A landscape with many valleys, sampled at points; each row gives a point and its height.
From any point a ball rolls to the lowest of the 6 points nearest to it. It stops when none of these is lower. Distance is the straight distance between rows; heights are no part of it.
J_430 h=38.8: [118  70 126 181 121  93  88 175]
J_439 h=6.0: [149 145 130 112 108 156 108 107]
J_74 h=12.4: [114 133 134  75 125 123 173 101]
J_521 h=18.4: [ 95  67  87 188 143  78 106 181]
J_313 h=32.0: [112  62 112 189 114  96  98 180]
J_659 h=15.6: [147 122 138 161 140 153  79 142]
J_277 h=40.6: [127 186 116 102 150 119 184  97]
J_121 h=19.8: [132 116 157 153 145 158  91 149]
J_930 h=21.7: [121 194  97  97 123 106 156  88]
J_440 h=22.3: [124  66 134 167  94 117  92 168]
J_569 h=15.0: [129  83 136 174 120 124  80 161]
J_934 h=58.8: [138 100 169 135 138 156 126 135]
J_304 h=14.5: [134 106 142 176 129 141  82 157]
J_589 h=15.7: [146 103 156 159 137 145  91 141]
J_518 h=17.3: [115 150 122  74 125 108 194 107]
J_47 h=25.8: [113 201  99 102 129 106 181  98]
J_662 h=31.5: [142 128 148  99 127 154 131 115]
J_152 h=47.4: [159 160 142 119 146 168 140 109]
J_114 h=14.4: [115 156 123  85 126 109 168 100]
J_119 h=7.7: [126  85 161 172 143 133  95 167]
J_82 h=12.7: [126 144 132  75 134 135 167 100]
J_427 h=29.8: [112 208 102 141 148  66 206 114]
J_256 h=26.0: [150 155 133  94 132 158 130 105]
J_57 h=21.8: [142 163 123 101 126 156 124  99]
J_686 h=27.4: [135 126 134  96 109 144 120 108]
J_924 h=28.8: [123 102 146 174 160 131  93 163]
J_290 h=37.1: [122  92 108 206 137 102  77 171]
J_725 h=17.7: [122 136 142  81 141 136 183 110]
J_4 h=26.6: [106 189 107 103 141  79 204 107]
J_411 h=5.8: [119 168 107  85 119 124 150  95]
J_87 h=9.1: [116 143 123  73 119 122 168  94]
J_348 h=21.2: [146 132 137 127 125 159  93 117]
J_909 h=25.4: [124 194 106 106 143 112 181  97]
J_132 h=29.1: [136  99 137  90  87 140 113 113]
J_902 h=37.6: [123 192 116 100 147  98 205 106]
J_539 h=20.7: [140 103 133 140 111 140  83 136]
J_431 h=12.8: [ 97  77  92 196 130  75 103 193]
J_88 h=60.8: [108  70 142 177 145 112  95 171]
J_908 h=30.2: [143 145 128 105 123 148 135 100]
J_838 h=14.9: [130  99 136 179 125 121  75 158]
J_419 h=21.1: [132 154 128  86 132 148 160  99]
J_243 h=38.3: [142 119 159 104 135 162 140 120]
J_835 h=27.7: [142  97 145 106 110 149 122 127]
J_563 h=13.7: [135 177 108  92 121 135 147  92]
J_214 h=3.2: [ 93  83  81 197 138  79 103 189]
J_416 h=26.7: [120 204 100 112 137  85 177 101]
J_594 h=24.7: [ 98  89  62 193 143  81  96 191]
J_10 h=35.6: [142 162 126  91 141 158 157 104]
J_789 h=39.2: [105 203 111 145 147  61 219 121]
J_189 h=32.2: [143 110 152 100 125 147 138 116]
J_950 h=23.5: [131 163 116  89 123 137 155  91]
J_77 h=38.4: [146 134 156 111 146 164 131 118]
J_43 h=31.2: [145 158 137 116 132 165 134 103]
J_752 h=1.1: [122  82 146 146 108 132 101 155]
J_915 h=20.2: [139 131 120 100 103 149 115 103]
J_75 h=27.5: [140 103 132 172 112 144  71 140]
J_352 h=8.4: [136  75 142 144  96 128  93 150]
J_174 h=15.9: [126  94 130 159 105 125  75 152]
J_310 h=36.8: [150 142 136  93 132 155 143 103]
J_241 h=13.6: [123 161 105  87 112 127 139  86]
J_106 h=8.2: [136 117 148 179 148 147  81 151]
J_956 h=23.0: [151 130 142 136 123 156 110 134]
J_791 h=16.1: [126 151 127  80 105 130 150  98]
J_315 h=26.3: [138 103 149 113 107 157 107 130]
J_749 h=22.6: [110 185 112  95 134 102 190  96]
J_385 h=15.3: [131  73 136 171 108 123  78 165]
J_579 h=15.8: [115  94 126 177 134 119  84 170]
J_112 h=42.1: [113  81 136 182 143 122  95 180]
J_567 h=9.2: [106  80 109 191 148  88  90 183]
J_463 h=46.7: [128 169 117 103 150 131 189  97]
J_805 h=18.8: [116 167 116  89 139 112 182 104]
J_884 h=21.3: [146 135 138 107 121 160 119 110]
J_428 h=45.2: [132  74 160 155 123 143  95 155]
J_27 h=19.9: [126 127 119  82 106 129 142  99]
J_299 h=37.9: [142 104 158 124 130 153 106 136]

Write out the way that a ball takes from each point below.
J_47 => J_930, J_411
J_934 => J_589, J_106
J_256 => J_884, J_439
J_838 => J_304, J_106
J_569 => J_304, J_106
J_299 => J_589, J_106
J_805 => J_114, J_411

For each start below, name the point where the ball stops.
J_313 => J_214
J_430 => J_214
J_152 => J_439
